Each row is a point on a tangle of strands that fork and nearly touch. The rows are in no order.
(in the rows, 128 means zero)
Points whose rows are less than 165 apart are linked; no others are. Some points are linked to none.
(401): [ 65 132 160  55 136 129 176 116  86 121 143 100  69  87 135 146 164 127
  82  97 110 150 105 165 136 169 111 108 136 154  59 149 135 182 126  92
 113 117 125 113  72]
(274): [118 117 133 141 141 102 172 152 134 141 170 137  99 145 169 169 164  79
 139  97 107 107 120 170  88 121 145 116 126 179 128 118 158 110 133 122
 163 164 153 105 151]
(1647): [ 49 109 165 134  96 164 118 156  73 151 128 115 101  56 115 105 152 136
  98  91 142 152 125 159 108 156 101 151 117 129 123 170  71 164 111 101
 114  90  99 114 132]
(658): [131  60 112  83 172  88 145 105 182 128 123 217 188 140 167 132 113 140
 145 198 174 164 101 159  92 144 106 137  67  99 166 102 158 131 146 102
 102  79 145 115 111]
(362): [128 119 132 171 150 118 137  74 114 160 151  94 101 174 117 141 126  86
 106 132 151 133 126 128 105 109 189 183 170 156 120 114 144  96 119 139
 181 151 116 145 212]
(297): [110 155 111 153 108 196 133 155  66 146 118 103 101  37  81 151  82 140
 120  95 160 134 107 119 127 142 137 127 171 111 111 130  93 208 185  89
 172 182 102 130 128]
(74): [127  80 166  99 160  88 117 131 156 156 101 158 125 121 154 166 132 159
 171 143 122 108 175 131  91 136 106 114 128 105 163 162 143  99  91 186
  60 114 181  83  75]
(1633): [148 175 140 110  89 131  77 141 109 109  81 123 123 144 123  48  85  61
 132 146 125 162 183 138 164 128 124 156 151 122 143 148  94 101 136 137
 158 118 101 149 179]
(100): [196 162  82 130 158 160 133 115 142 102 120 112 153  87  76  87 129 160
 147 117 108 134 178 115 121 152 161 126 165  94 139 117 137 196 176 116
 139 142 137 134 149]
(1334): [ 50 109 128 128  80 157 105 158  70  90 118 130  70  92 115 224 144 108
 100 128 144  98 123 141 104 102 131 168 132 152  89 138 127 156 105 162
 156 156  91 168 155]
(619): [147 118 124 146  69 154  65 157 167 139 175 154 151 151 128 145 108 148
 150 111  90 101 161  82 120 164 125 112 100 128 158 131 113  75 125 160
 121 118 125 154 180]
(864): [ 64 130 159  94 137 138 116 126  95 125  79 124  54  65  80 138 185 120
 108  87 118 133 106 156 108 140 100 105 154 166  77 166 143 164 117 136
 116 116 128 142  84]
(1473): [167 161 134 102 121 138 134  81 111 138 135 130 133 204 105  64 129  97
  84 141 128 162 144 117 165 148 161 172 143 149 134 120 127  97 123 145
 190 127  75 120 212]
(1553): [172  82 129 101 171 118 147 117 180 109 164 152 201 140 135 111 159 170
 131 184 103 131 110 118 144 114 126 139  95 109 164 114 141 130 158 114
 137 106 127 114 160]
(490): [130 137 103 195 128 110 170 140 126 156 148  83 124 136 159 167 126  66
 102 129 107 109 129 128 121 105 142 118 141 174 151 103 108 135 141 148
 158 168 174 141 165]
(516): [136 114 196  83 107 105 159 135 172 157  95  87 137 162 145  91 188 124
 104 134 125 128 132 102 200 125 120 133  97 137 162 161 125 137  96 157
  67 105 138 137 105]
(846): [161 157 134 181 129 132 117 167  89 105 116 134 163  95 120 131 132 135
 162  91 105  74 164 107  99 123  96  54 178 155 167 125 113 111 147 204
 172 199 167 137 135]
(661): [111 109  83 185 116 165 107 105 170 132 147 149 147  73 114 138  98 165
 137 126 140 112 126 106 103 123 134 135 108  59 127 158 126 149  91 127
  58 126 141 117 114]
(991): [ 69 173 132  71 103 157 130 144  69 144 103  97  51 102 122 117 143 100
  96 129 132 186 117 185 172 175 117 151 139 140 118 178 111 209 138 136
 140 118 115 154 134]
(1105): [ 97 109 150  86  96 166 120 106 151 111 149 176 111  91 114 175 121 159
 106 146 128 125 134 168 136 172 102 132  79 132 155 126  85 152 109 130
 113 122 107 110  90]
(136): [155 188  98 172 117 160 140 140 143 123 137 122 154 117 121 101 105 104
 127 121 116 117 163 119 134 140 136  69 134 119 129  82  92 128 188  91
 115 116 190 132  78]
(438): [106  74 155 148 141 120 154 147  78 103 131 120 133  58 174 128 122 105
 123 156 147 103 127 184 118  86  92  98 108  78 140 113  90 144 125 187
 103 137 147 115 111]
(121): [166  94 141  81 146  58 144 131 132 117 101  68 179 188 166 131 142 105
  87 164 132 124  87 108 161  74 143 142 124 106 163 113 108 118 148 147
 104 116 136 118 157]
(13): [106 151 152 147 110 165  84 143 121 167 111 128  97 121  56 118 146 192
 133  84 135 158 111  95 160 162 153 150 124 152 118 173 121 132 102 108
 125  99 114 115 122]
(1256): [153 139 122 147 134  99 132 139 139 120 131 145 156 107 136 148 158 115
 161  93  95  79 138 128  94 116 106  55 147 133 154 102 142 104 123 177
 110 176 211 118  84]
(1607): [118  56 138  88 188  83 139 115 110  97 161 216 167 150 196 140 139 158
 142 149 112 132 134 167  44 143  38 111 118 152 114 114 142  57 124 125
 131 110 141 101 112]
(1315): [186 123 104 169  85 140 104 120 148 124 184 124 204 146 127  99 128 142
 113 114  87 106 148  80 104 148 104 125 134 135 178 104 109  78 165 159
 145 151 146 135 214]
(179): [ 75 160 165 129  80  90 113 148  81 158 110  76 144 130 115 119 122 125
  70  73 172 131 106 103 133  96 151 173 178 130 110 167 107 112  93 131
 116 114  80 143 131]
(380): [127 132 147 120 112  99 122 134 146 153 142 105 126 196 131 149 168 148
 125  89 124 106 126 102 132 128 161 140 116 121  81 128 164  85 109  92
 124  99  99 123 124]
(322): [156  99 126 122 156 135 174 127 152 133 169  99 131 116 170  85 143 124
 118 138 119 144 153 164 127 141  89 119 102  92 118 119 124 167 151  97
 103  78 119  88 101]
(541): [125 141 105  85 133 138 162 138 109 144 149  89  79 162 138 127 201 128
  98 112 112 107 116 155 121  95 153 159 139 159  52 147 149 157 125 102
 171 142  99 145 147]
(689): [137  62 154 125 154  53 173 155 102 113 136  96 130 103 178 133 137 111
 122 140 125  90 102 131 111  71 127 134 118  76 147 111 130 141 124 158
  84 129 163  97 108]
(1424): [ 64 158 148 115  76 140 134 155 101 147 111 132  63 121 129  95 138 105
  80 113 156 176 149 160 125 154  93 142 111 136 105 167 104 171 104 140
  99  79 143 119 112]
(772): [ 97 189 156 120  74 121 143 129  97 146  95  69 133 189 116 103 143 130
  84 106 132 153 112 116 171 127 144 182 145 135  96 161 108 150  84 144
  96 115 101 155 159]
(422): [145 170 139 104  75  93  98 145 121 120 161 100 152 212 171 131 153  99
 100 114 102 135 120 144 165 109 141 150 128 166 130 150 132  84 129 115
 156 146 117 143 189]
(723): [ 93 141  96 177 135 188 145 118  61 118 144 142  99  75  93 184 108 161
 128 122 131 138 109 143 151 160  98 103 119 121 117 105 100 178 163  75
 108 173 138 126  55]
(130): [113 146 131 100  87 110 184 139 135 128 139  99 164 189 186 122 143 123
  63 135 162 110  68 153 144 108 124 161  68 118 104  97 114 121 113 122
 119  81 106 140 132]
(1586): [ 73 119 126 199 121 140 104 136 119 153 130 127 112  85  61 144 128 181
 134 105 140 118  98  60 135 111 154 136 157 150 141 160 107 146  90 120
 108 150 120 152 123]
(817): [129 111  85 181 126 137 128 113 189 145 126 154 176 110 133 132  97 142
 144 166 178 128 147  71 125 133 119  91  81 106 202 115 108 119 116 150
  81 137 206 153 152]
(425): [100 153 130 118 119 137 143 155 131 190 117  95 100 162 166  85 127 103
  81 132 172 162 138 142 164 140 139 158  67 139 136 146 101 167 103 142
 112  68 120 113 142]
(863): [123 127 109 198 143 183  96 108 106 111  96 109 136  87 107  68  73 140
 170 194 165 159 144  86 127 112  87 116 168 102 165 132  73 153 135 147
 111 141  89 172 124]
(517): [176 142 164 122 135  97 101 132 163 147 124 129 174 157 105  17 136 154
 141 114 106 139 194  87 134 126 121 145 156 101 160 154 139  73 132  85
 133  68 116 122 173]
(936): [126  90 125  97 115 145 131 140 170 117 112 179 119 126 179 134 120  93
 116 209 171 140 163 156 136 105  93 169  60  97 135 113 132 132 138 176
 130  93 129 135 152]
(461): [124 178 137 155 105 176 103 135  66 118 104 102 119 107 113 138  79 148
 120 115 149 122  94 118 144 132 122 175 174 134 109 149  66 179 186  70
 206 199  62 118 163]
(125): [ 77 106 157 143 110 109 117 168 120 146  76 120  48 130 132 155 119 104
 171  98 136  98 111 113 113  73 118 126 138 154  52 161 148  76  94 143
  91 143 131 149  65]
(195): [126 180  91 154 137 176 104 138  99 128 122 126 117 109  66 152 112 179
 145  94 107 162 143 114 160 180 131 113 138 117 130 120 104 196 187  68
 118 135 129 100  87]
(1663): [141 143 127  80 155 167 121 139 125 109  72 102  89  92  93 105 117 137
 130 150 128 148  97 136 159 159 162 147 158 103  86 129 110 194 182  97
 170 141  96 133 126]
(1584): [129 129 116 155 121 138  89 123 156 164 134 118 133 159  82 111 110 161
 155 100 123 145 141  65 154 139 185 127 113 135  94 143 138  99 126  95
 100  90 103 131 121]
(152): [178 107 129  92 169  79 115 139 142  86 101 114 188 131 126  82 127 127
 119 174 124 153 100 123 166 101 151 140 123  81 159  98 128 137 151 135
  93 107 113 128 127]
(1653): [144 131 121 119 162  75 122 131 154 142 125 101 132 162 140 127 135 115
 144 111 127 108 112 129 118 110 157 116 122 106 110  89 162 122 143 102
 127  98 146 127 103]
(911): [148 144 130 205 118 108 147 121 152 169 158 113 152 134  91 166 138 158
 168  97 108  97 151  42 135 132 131  83 160 138 143 130 135 100 123 170
 110 185 198 147 153]
(1445): [140  71 123 136 152  87 153 124 186 167 125 145 150 220 167 130 138 126
 131 176 161 133 102 109 157 131 141 151  70 126 150 106 147  83 131 123
  98  74 159 124 142]
(889): [154 173 124  96 112 116 129 129 132 143 171 139 138 216 153  85 180 111
 104 132 114 137 119 136 124 125 132 145 116 148 111 118 161  93 120 129
 196  86  70 144 198]
(857): [137 122 161  48 160  96 166 114 148 129 143 153 138 115 129  86 156 154
 136 158 116 161 130 156 107 173  83 128 115 144 140 133 167 124 103  82
 155  84  88 102  81]
(465): [108 116 146 135 151 137 127 141 146 118  82 124 115  66 100  97 140 117
 144 157 182 151 110 142 132 126 145 168 111 106 113 131 134 158 104 163
 138 110  86 126 140]
(1346): [107 140 141 115 151 135 127 139 126 148  93 151  78  46 102  90 131 118
 141 113 130 151 111 154 103 149 134  97 137 143 112 156 148 154 129 127
  95  95 131  95  71]
(760): [161 147 136 128 172 103 112 133 132 179 126  75 148 171 102  32 140 143
 126 127 144 154 169 100 165 121 145 138 147 111 157 147 156 134 120  91
 105  64 122 110 142]
(900): [134 100 146  83 125 107 133 142 131  97 160 143 125 107 105 170 181 172
 106  99 112  91 117 147 102 110 170 136 163  91 119 133 122 133 131 120
 117 124 105 132 121]
(719): [129  94 115 157 127 136 107 124 154  90 108 141 105 135 125 156 103 108
 150 149 133  99 121 110 144  76 167 142 119  97 101 120 142 101 102 147
 100 146 117 164 112]
(750): [105 151 125 155 109 131  93 129  87  96 125 100  98 140 114 164  81  88
 129  92 111 115 124 131 136  90 140 162 188 127 109 150 115 119 158 121
 144 161 124 184 155]
(223): [ 98 201 150  77  76 120 123 134 112 165 109  81  84 198 118 173 171 124
  98  74 116 155 120 143 187 127 139 149 128 163 105 156 150 168 103 120
  77  97 127 158 112]
(1592): [122 199 113 115  75 118  53 166 108 129 139 136 112 168 128 110  71  77
 109 107 137 151 191 147 144 146  96 129 125 131 155 151  97 113 167 115
 169 112 141 129 141]
(282): [156 108 102  94 130 146 107 109 140  90 138 172 191  93 128 175 108 160
 142 127 125 121 176 173  74 156 112 102 114  99 163  89 102 113 135 159
 115 151 149 102  74]
(1530): [152 159 113 117 122 174  94 141 131 126  91 132 119 131 102 114  79 140
 156 150 142 167 101  94 194 162 179 126 122 110 118 120 137 156 175  83
 175 148  83 128 106]
(511): [163 167  92 138 163 113 143 141 162  90 128 134 184  83 143 134 118 107
 163 136 129  87 111 136 112 139 109  56 137 111 141  62 145 118 191  81
 133 117 174 122  86]
(814): [118 170 137 121 141 159 127 135  89 135  90  68  65  84 105 100 148  97
  82 158 147 165 104 154 167 151 138 147 163 126 106 149 107 212 136 140
 180 126  90 132 183]
(468): [ 74 131 130 171 117 171 103 143  97  90  94 135  79  80 102 164 124 121
 148 159 149 149 110 121 161 103 101 109 131 156 150 153 108 168 138 141
 136 173  99 175  82]
(841): [163 135 147 149 129 167  84  94 119 102 106 124 111 138  50 105 106 146
 183 116 106 140  92  73 132 120 149 125 185 152  90 132 129 139 137 121
 171 201  71 153 144]
(1193): [164  88  90 150 185  70 136  90 129 160 143  99 178 203 154 131 134 124
 102 170 149 114  94 105 145 104 150 136 109 142 159  73 128 101 132 134
 124 104 124 107 176]
(300): [108  71 145 137 176  64 202 113 127 129 184 213 136  89 175 102 148 154
 138 136 119 139 124 155  27 136  53 126 105 156 135 128 143  97 102 105
 134 107 136  86 124]
(230): [121  94 125 118 153 121 134 135 105  93 143 145 172  52 144 165 113 135
 136 155 137  89 138 155  82 106  87  76 130  79 160  61 104 122 121 184
 115 179 170  83  71]
(848): [136 151  88 200 113 145 160  67  84 122 158  49 158 151 104 143  88 122
  87 108 140 117 135 107 159 124 147  97 169 132 148  66  89 152 142 153
 107 163 156 128 157]
(693): [168 149 133 201 143 136 120 107 134 145 106 106 142 114 129  52 111  97
 160 132  86 131 156  92 124  98 107 127 155 144 154 131 123  86 131 168
 152 147 184 158 167]
(189): [146 173 136 136  79 131  75 119  99  93 141 102 129 204 115 144 102 123
 120  92  85 144 121 120 183 141 152 124 174 147 129 151 111 120 160 117
 167 174 132 161 166]
(1391): [117 120 129 161 163 125 155 102 102 150 152  60 112 162 129 166 161 112
 113 121 123 126 116 133 144 115 187 117 149 154 136 122 110 201 130 143
 151 181 143 148 160]
(237): [181 121  83 148 166 166 130 111 131 102 130  79 143 154 110 120 146 147
  95 141  87 113 105 113 188 103 180 138 142 103 109  85 106 171 164 117
 122 179 123 126 127]
(1271): [116 162 140 149 174 127 106 152 130 141 100 169  96  64  92  94 136 156
 167  95 137 124 160 142  73 137 106 109 159 117 135 160 142 135 114 153
 145 110 163 119 127]
(54): [150 174 129 208 105 152 115 100 112 138 123  99 120 138  95  85  80 101
 139  73  90 130 145  83 134 125 107  96 197 159 125 127 128  93 129 128
 128 169 164 168 137]
(699): [129 103 130 125 152 106 157 114 140 164 166 109 106 164 127 170 146 134
 108 145 171 134 128 111 115 137 174 196 114 134 126 103 129 122  99 152
 142 111 106 128 186]
(1217): [180 137 106 127 134 123 147 158 143 146 181 134 137 197 159  68 152 104
 132 115  86 132 151 143 127 107 112 124 120 153 111 135 143  99 156  92
 164  88 120 108 142]
(1392): [116  88  90 190 133 106 125 108 158 124 147 134 151 130 113 174  92 148
 140 144 174  94 117  70 119  96 188 155 130  74 120 127 119 133 111 151
  64 155 164 148 114]
(340): [157 116  96 219 105  95 140 100 145 139 153 105 194 141 114 179  95 123
 143 133 147  99 122  54 112 119 135 118 143 154 141  94 121  61 112 180
  97 168 206 133 206]
(386): [165 107 132 123 120 100  98 122 113 140 160 127 188 114 135 119 117 121
  80 105 111 108 147 117 110 125 110 146 144 115 218 129  81  92 128 167
 166 130 165 144 223]
(585): [155 113 104 101 101 202 146 103 153 144 143 155 121 155 120 140 156 174
 109 166 105 135 135 135 174 139 142 154  92 149  90 118 161 132 136 127
 146 110  55 116 133]
(1130): [171 104 102 123 194 181 158  92 114 123 131  85 128 134 127  89 188 182
 114 109 102  99 121 136 139  96 182 114 146 119  94  98 122 197 168 113
 171 136  81 100 146]
(396): [124 158 119 110  90 156  86 141 116  89  96 114  88 166 101 135  84  85
 123 135 125 155 131 128 195 154 148 152 114 129 103 124 117 151 163 107
 128 100 104 157 107]
(1628): [146 139 129 206 151 128 107 132 149 115 118 136 146 107 139  62  95 114
 194 143 116 112 118  56 137  92 121  88 141 131 152 134 124  77 102 159
 109 176 143 150 117]
(1405): [129 142  76 175 168 142 162  86 164 200 159 117 132 161 125 153 155 171
 137 106 165 140 151 120 110 154 175 114 103 143 157  99 160 158 110 113
  99 107 167  93 141]
(1329): [172 115  80 107 168 170 119 108 147 130 142 128 147 125  92 115 166 190
 157 118 103 124 143 139 113 147 139 133 164 119 120 114 158 177 163  80
 174 138 104  93 129]
(827): [113  69  99 133 206  77 189 110 148 122 160 168 120 151 184 135 126 129
 173 170 153 132 112 177  52 132  90 141 132 135 114 124 218 124 161  84
 140  89 109 111  99]
(250): [106  74 128  99 215  79 165 110 126 100 125 209 128  73 162 158 148 130
 183 164 149 133 104 190  47 122 105 137 132 103  97 109 176 123 118 125
 148  94 128 105  85]
(409): [139 160 183  24  78  87 146 125 109 117 109 149 125 153 168 150 165  87
 124 126 116 108 110 169 114 138  82 104 110 169  84 151 183  94  76 166
 130 136 144 134  89]
(366): [147 202  88 184 137 114 139 110 122 107 126  72 179 125 111 125  80 103
 124 116 132 134 110 108 141 136 148 101 161 103 154  64  85 134 184 132
 119 149 166 126 130]
(1223): [ 81 124 128 141 132 166 117 139  66 109 109 129  85  40 117 199  95 106
 142 113 133 130 123 163 140 129 116 104 143 126 117 126 106 173 173 104
 160 184 130 140  99]
(440): [120 187 146  92  80 117 112 179 140 139 136 131 105 139 181  85 110 103
  92 106 117 137 152 181 141 144  94 119 134 133 148 145 107 151 163  90
 138 122 127  99 115]
(1400): [129 116 123 154 115 156  64 138 154 100  88 120 149 131 110 101  76 120
 151 158 133 138 175  92 176 126 100 127 134 115 191 124 104 132 129 152
 115 140 111 175 124]
(135): [ 93 125 137 165 121 194 110 132  97 100  87 137  99  76 140 120  88 107
 148 218 169 134 108 112 147  94  94 128 116 133 141 137  89 137 120 145
 148 145  62 165 135]
(981): [135 155  94 170 154 179  84  84 121 119  95 112 170 132  89  91  62 148
 148 134 162 167 111  93 145 143 179 151 141  97 118 107 111 119 149 103
 160 127  68 131 157]
(1368): [137 154 170 109 115 130 124 132 118 135 138  95 169 151 113  96 152 152
 135 116 126 135  79 119 148 119 168 136 113 147 186 134  77 158 129 133
 168 154  83 128 152]
(840): [ 94 101 146 138 160 147 185 112 139 142 109 128  85  97 142 123 174 127
 116 165 150 143 108 129 141 138 140 163  93 133 127 141 136 178  93 132
 126 113 131 110 129]
(263): [ 68 123 181 122  84  87 145 173 108 163  93  91  88 130 140 143 136  95
 109  64 164 126 105 110  95  95 129 149 140 143  67 156 144 101  84 120
  95 115 127 115 105]
(921): [136  73 134  59 153  84 146 125 120  92 143 174 128 120 154 176 144 139
 145 140 113  96 102 177  83 111 129 133 141 103 107 110 145  95 132 115
 136 109 119 105  79]
(1184): [127 111  62 141 147 179 151 114 131 108 141 191 120  55 125 183 103 121
 175 128 115 112 157 176  75 134 146 132 135 107  68 129 155 144 162  95
 125 151 147 117 119]
(1407): [148 142  99 173 139 194  87 103 125 103 104 106 111 134  41 127 118 169
 135 127 125 146 155 104 154 154 159 153 150 113 145 134 121 213 169 117
 120 150 135 136 135]
(594): [177 118  52 194 131 120 140 106 197 135 125 142 221 114 134 120  97 126
 149 158 135 116 140  57  96 115 121 101 131 119 155 111 142  77 122 183
  75 135 214 146 199]
(1343): [152 159  72 135 143 140 175 131 127  98 151 142 151  68 122 164 115 123
 151 134 121  87 108 158  74 125 141  99 143 110  97  66 150 144 169  96
 147 168 129 122 106]
(898): [119 118 142  99 121 122  68 150 123  99  63 146 124  73 116  95  92 138
 155 147 156 133 118 122 104 105 124 148 132  87 133 132 120 104 107 157
 123  98  91 156 111]
(367): [183 123 141 129 114 129  83 114 129 125  97  87 147 157  81  46  80  95
 128 154 128 166 158 118 167 147 143 139 165 104 155 123 124 124 147 116
 111 140  96 168 157]
(1429): [158 132 158 206 148 179 118  80 106 131 130 108 149 132  93  76 132 181
 156 103  94 112 114  59 149 101 147 135 163 119 115 150 113 124 115 129
 151 183  95 137 160]
(1623): [ 89 139 163 103  81 129 103 146 103 106 112 125  84 155 109 168 138 139
 149  88 108 142 126 130 171 123  99 135 129 145 113 180 138 133 102 130
  93 130 125 167  92]
(58): [113  84 138 116 196 119 167  77 140 105 151 171 143  80 189 119 118 161
 124 118 120 158 131 140  59 163  89 117 102 162  96 135 123 103  66  85
 113  92 123  71  84]
(1350): [120 137 120 140 124 143 135 153  95 121 140 169  97  97 163 154 127  83
 138 102  74 103 157 180  92 117 106  86 143 184 124 124 142 122 133 118
 181 175 174 119 119]
(613): [121 111 139 122 179 137 187 114 174 160 104 151 116 134 129  69 180 147
 137 168 145 169 102 136 135 153 146 116  65 157 112 144 173 150  92 113
  65  91 109  88 101]
(351): [121  85  72 137 186  98 172 112 159 136 164 168 138 166 185 127 123 110
 117 192 155 141 100 160 100 151  94 114 100 115 158  92 175 112 163  69
 122  75 143  75  97]
(1539): [ 78 141 160  98  65 158 164 113 115 125 126  96  75 134 152 166 122 131
  98 130 115 153  83 148 184 171 110 132  59 154 103 144 103 160  99 126
  64 125 123 125  66]
(418): [154  72 140  63 115 101 117 153 170 114  92 180 132 158 165  98 109 109
 120 169 143 110 167 144 114 126 109 142  86  80 145 124 140  71 119 159
 102  66 137 142 140]
(1625): [189 105  85 129  86 148 101 141 118  48 166 146 151 106 138 197 118 134
 131 140 112  76 141 126 127 111 136 124 148  98 151 108  98 100 180 150
 159 178 130 141 140]
(1147): [ 99 124 152  97  56 172 140  83 132 114 104 159 113  88 133 157 108 151
 106 155 127 142 106 130 138 178  73 141  55 151  94 124 112 132  77 137
  72  95  86 132  67]
(53): [119 102 135 121  85 159  95 145 155 140 168 169 142 124 114 183 135 167
 116 101 124 125 153 107 113 167 141 144  91 114 161 128 106 124 106 125
 136 111 113 115 144]
(1033): [107  98 176 135 140  80 135 142 142 177  97 121 122 114 172 123 123 137
 150 128 148 108 130 118 129  75 127 131 116  95 148 160 138 108 101 154
  85 124 149 121  99]
(1617): [129 158 142 106  88 109  56 181 113 103 145 140 115 134 128 158  82  80
 146  84 114 128 151 140 118 120 145 117 133 119 111 152 118  82 132 106
 156 114 131 115 112]
(560): [131 148 113 195 150 107 167 100 114 151 166  44 155 130  81 156 128 171
  94  77 144  80 154  75 133 114 176 110 163 121 125  91 106 123 112 138
  84 132 136 126 139]
(935): [107 141 198  83  70  99 131 153 143 153 109 123  92 164 124 151 162 154
 123 113 113 123 144 109 167 140 103 106 105 169 125 190 145 102  79 162
  54 115 156 132  88]
(647): [173 100 131 112 143  82 103 146 154 136 133 159 160 142 138  75 118 121
 162 119 128 122 184 124  94 102 104 144 149  87 134 137 152  50 139 148
 123  64 140 136 164]
(1475): [122 120 124  76 140 117 181 105 157 126 113 134 112 123 144  60 149 111
 124 193 150 187 139 158 159 180 107 126  68 158 123 130 154 159 108  81
 133  83 116  81  73]
(698): [ 96 138 147 163 152 129 147 132  96 148 154 117 112  92  89 177 150 133
 128  94 138 107 115 116 108 115 152 111 149 152 146 150 110 171 114 120
 130 186 151 117 121]
(667): [135 132 152 204 120 108 113 145 121 155 142 133 157 112 116 134  93 161
 181 107 116  71 131  40 127 100 122  65 147 129 133 177 140  48 124 147
 123 161 143 133 155]
(1326): [ 72 137 131 100  71 151 128 128  98 120 147 123  77 149 114 195 118 119
 106  82  87 140 114 177 158 133  98 145 104 144  94 124 110 152 126  73
  87 133 120 129  68]
(695): [158  96 164 154 136  77 118 121 176 154 114 108 147 192 156 119 117 113
 123 167 113 118 121  67 167  97 144 133 112 125 118 127 158  55 111 166
  98 111 153 149 151]
(1106): [119  87 145 156 159  99 141 137 145 135 137 154 108 109 129 192 143 139
 176  95 111  71 139 103 110  83 144  79 136 113 118 147 165 104  90 165
  90 186 187 132  75]
(1191): [115 170 143 155 133 156  94 168  86 146 127 159 114  84 120 128 127 114
 155 103 110 108 167 139 101 113 105 101 144 159 167 147 136 127 121 176
 190 156 156 121 134]
(318): [112 123 181  50 136  99 116 132  99 107  83 155 113 126 154 178 161  93
 161 119  97 113 107 155 127 118 101  79 117 161 125 120 148  88  74 180
 156 167 151 126  62]
(1139): [150 103 140  81 154  85 112 147 119  95 117 137 144 121 154 156 170 102
 155 127 105 109 128 168 129 109 103  77 139 126 158 112 133 105 138 187
 161 166 184 106 112]
(1321): [125 134 124 164 146 133  55 117 120 116  85 119 143  77  71  95  74 144
 166 119 157 150 136  76 109 142 162 138 171  80 133 148 133 112 127 119
 126 121  98 139 125]
(835): [141 106 114  82 120 131 146 122 156 109 122 204 114 130 172 160 144 121
 140 199 166 138 101 153  98 146 115 164  76 126 102 120 176 111 118 145
 176  84 106 128 154]
(1630): [108 141 151 107  94 112 117 133 150 178 132 131 124 185 135  65 120  88
  59 149 171 166 172 119 166 152 119 166  86 143 161 143  94 117  91 157
 138  93 122 152 186]
(1372): [156 126 109 138 136 104  70 142 145  90 130 118 132 127 118 147  98  89
 176 104 112 103 122  97 126 121 150 119 150  90  97 107 170  65 136 125
 139 126 140 145 124]
(1011): [131 133 114 110 117 127 106 107 130 144 121 124  85 171  93 114 117 116
  95 148 169 160 157 126 152 159 156 182 125 152 157 138 106 150 100 155
 150 112  83 145 199]
(1263): [103 120 104 143 129 146 107  98 124  92 131 192 135  77 119 190  85 151
 157 122 132 136 140 143  79 155 127  76 109 131 128 107 133 105 105 127
  87 155 181 100  58]
(111): [104 123  75 170 139 189 104 103 156 129 157 147 109  84 113 155 112 165
 128 126 115 131 121 129  92 149 165 132 130  95  62 128 150 160 128  93
  81 127 119 106  94]
(227): [146 101 158  45 120 107 146 136 169 119 149 170 205 134 152  97 158 150
 100 167 142 129  83 142 132 109  97 139  72 104 148  93 129 108 143 115
 120  80  94 136 129]
(1095): [190 135 117 113 119 110  97 163 105  60 151 125 178 129 125 168 149 118
 138 127  69 109 120 134 110 108 123  97 172 105 158 111 122 109 174 156
 176 162 180 134 159]
(1554): [162 110  96  69 102 137 142 154 142  96 145 128 128 142 175 155 132 102
  92 175 113  92 134 184 169 123 114 118 115 123 122 122 114 112 173 121
 144 137 120 123 130]
(1438): [149  88  96 115 147 123 110 127 199 141 112 200 186 129 151 122  89 144
 136 138 161 156 151 115 106 134 125 120  56 104 205 113 146 106 114 115
  88 110 185 110 110]
(235): [ 97 141  71 172 107 177 112 120 153 117 113 195 168  24  98 137  88 171
 181  97 142 117 143 135  81 145 110  95 110  85 126 117 122 136 108 154
  63 132 152 106  71]
(705): [111 168 161  56  90 100 161 149 132 146 120 128 201 137 187  74 171 124
  63 140 157 131  71 173 135 123  88 142  64 114 139 117 114 138 121  99
 145 104 115 143 130]
(242): [108 130 128  99 128 131 141 153 117 138 182 116  95 133 109 165 174 141
 101  75 120 104 152 178 105 139 147 154 173 142 116 139 132 166 138  86
 155 115  95 131 142]
(1589): [148 133 145  84 156 115 153 114 157 165 161 145 131 138 119 116 174 154
 141 133  84 163 105 134 125 182 115  82 114 190 148 143 156 135 105  78
 177 123 129  85  97]
(1294): [125 142 142 157 151 149 105  63 100 137 114  99  78 176  72 121 117  97
 144 107  95 149 108  99 140 143 168 139 180 169 115 135 148 118 124 138
 179 174  99 152 199]
(616): [ 90  97 155 158 149 126 142  98 130 118 124 159 111  96 154 160  91 125
 132 102 132 137 138 143  67 155 101 108 104 155 108 126 109  88  90 124
  86 121 135  78  59]
(243): [159  99  77 129 135 175 161 129 127 127 137 100 105 153 162 133 121 135
  88 185 103 119 154 171 177 120 163 141 136 105 123  96 104 167 181 134
 165 151 114 124 154]
(725): [110  92 116 127 163 124 186 145 156 173 156 141  81 156 152  98 165 117
 122 118 135 118 130 147  76 124 117 161 116 138  85 125 165 112 117 107
 109  76 103 111 143]
(1428): [111 173 142 109 131 132 150 116  77 114 108  51 122 174 143  94 179 127
  72  77 127 114  82 140 165  83 172 148 162 150  80 144 132 163 109 133
 145 151  89 137 166]
(536): [151 165 111  83  92 138 123 127 130 136 166 150 112 148 159  91 134 118
 125  95  77 139 141 176 120 141  97 118 163 171 109 165 129 134 162  78
 190 137 113 103 122]
(1535): [143 126 164  66 120  53 160 143 164 166 109 107 147 192 128  67 164 146
  95 132 140 148 167 111 171 119 118 136 126 125 175 143 139 136 110  87
 108  68 126 123 126]
(982): [114 180 176  78  95  88 182 150 131 164 130 133 136 181 168 137 178  92
 115 117  98 120  63 157 124 124 110 103 101 182 117 148 161  95  91  96
 138 125 147 116 103]
(1236): [133 108 122  65  84  87 177 142 136 100 140 135 120 160 179 157 148  98
  95 175 162  95 100 155 100 131 126 182  91 109  98  96 150 110 118 136
 145  91 104 158 159]
(1111): [ 51 135 123 152 107 130  95 154  59  95 109 115  30 137 116 191  96  94
 130 107 134 132 156 150 132 109 116 147 153 181 118 152 132 160 132 157
 144 175 121 204 154]

Follow the links from the first point to the second, and from the first to the third. Name the last point that the two ways share.
(1530), (362), (1191) => (1011)
(1663), (100), (366) => (1592)
(921), (130), (1315) => (1623)
(661), (1223), (1111) => (1592)
(1475), (189), (468) => (889)
(889), (1263), (274) => (1372)
(619), (705), (1628) => (1623)
(1334), (848), (1256) => (1372)
(340), (125), (152) => (772)
(840), (1334), (841) => (1011)

A fork is a point with three links. Follow the links from the first point to the second and name the forks in between, in order.
(817), (517) => (772) (1623)
(1586), (300) => (1372) (661) (1263)
(152), (386) => (1623)
(1424), (1625) => (1011) (889) (1592) (1372) (1191) (1256) (1139)
(719), (1256) => (1372) (1191)
(135), (235) => (1592) (1372) (661)

A fork is a point with three links, a tip a point with one. Leave the first point through the second and follow the links. Name the first fork or tip that comes.
(1628), (667) => (772)
(1554), (243) => (1223)
(1445), (1193) => (1623)
(380), (1584) => (1191)
(935), (516) => (695)
(827), (351) => (54)
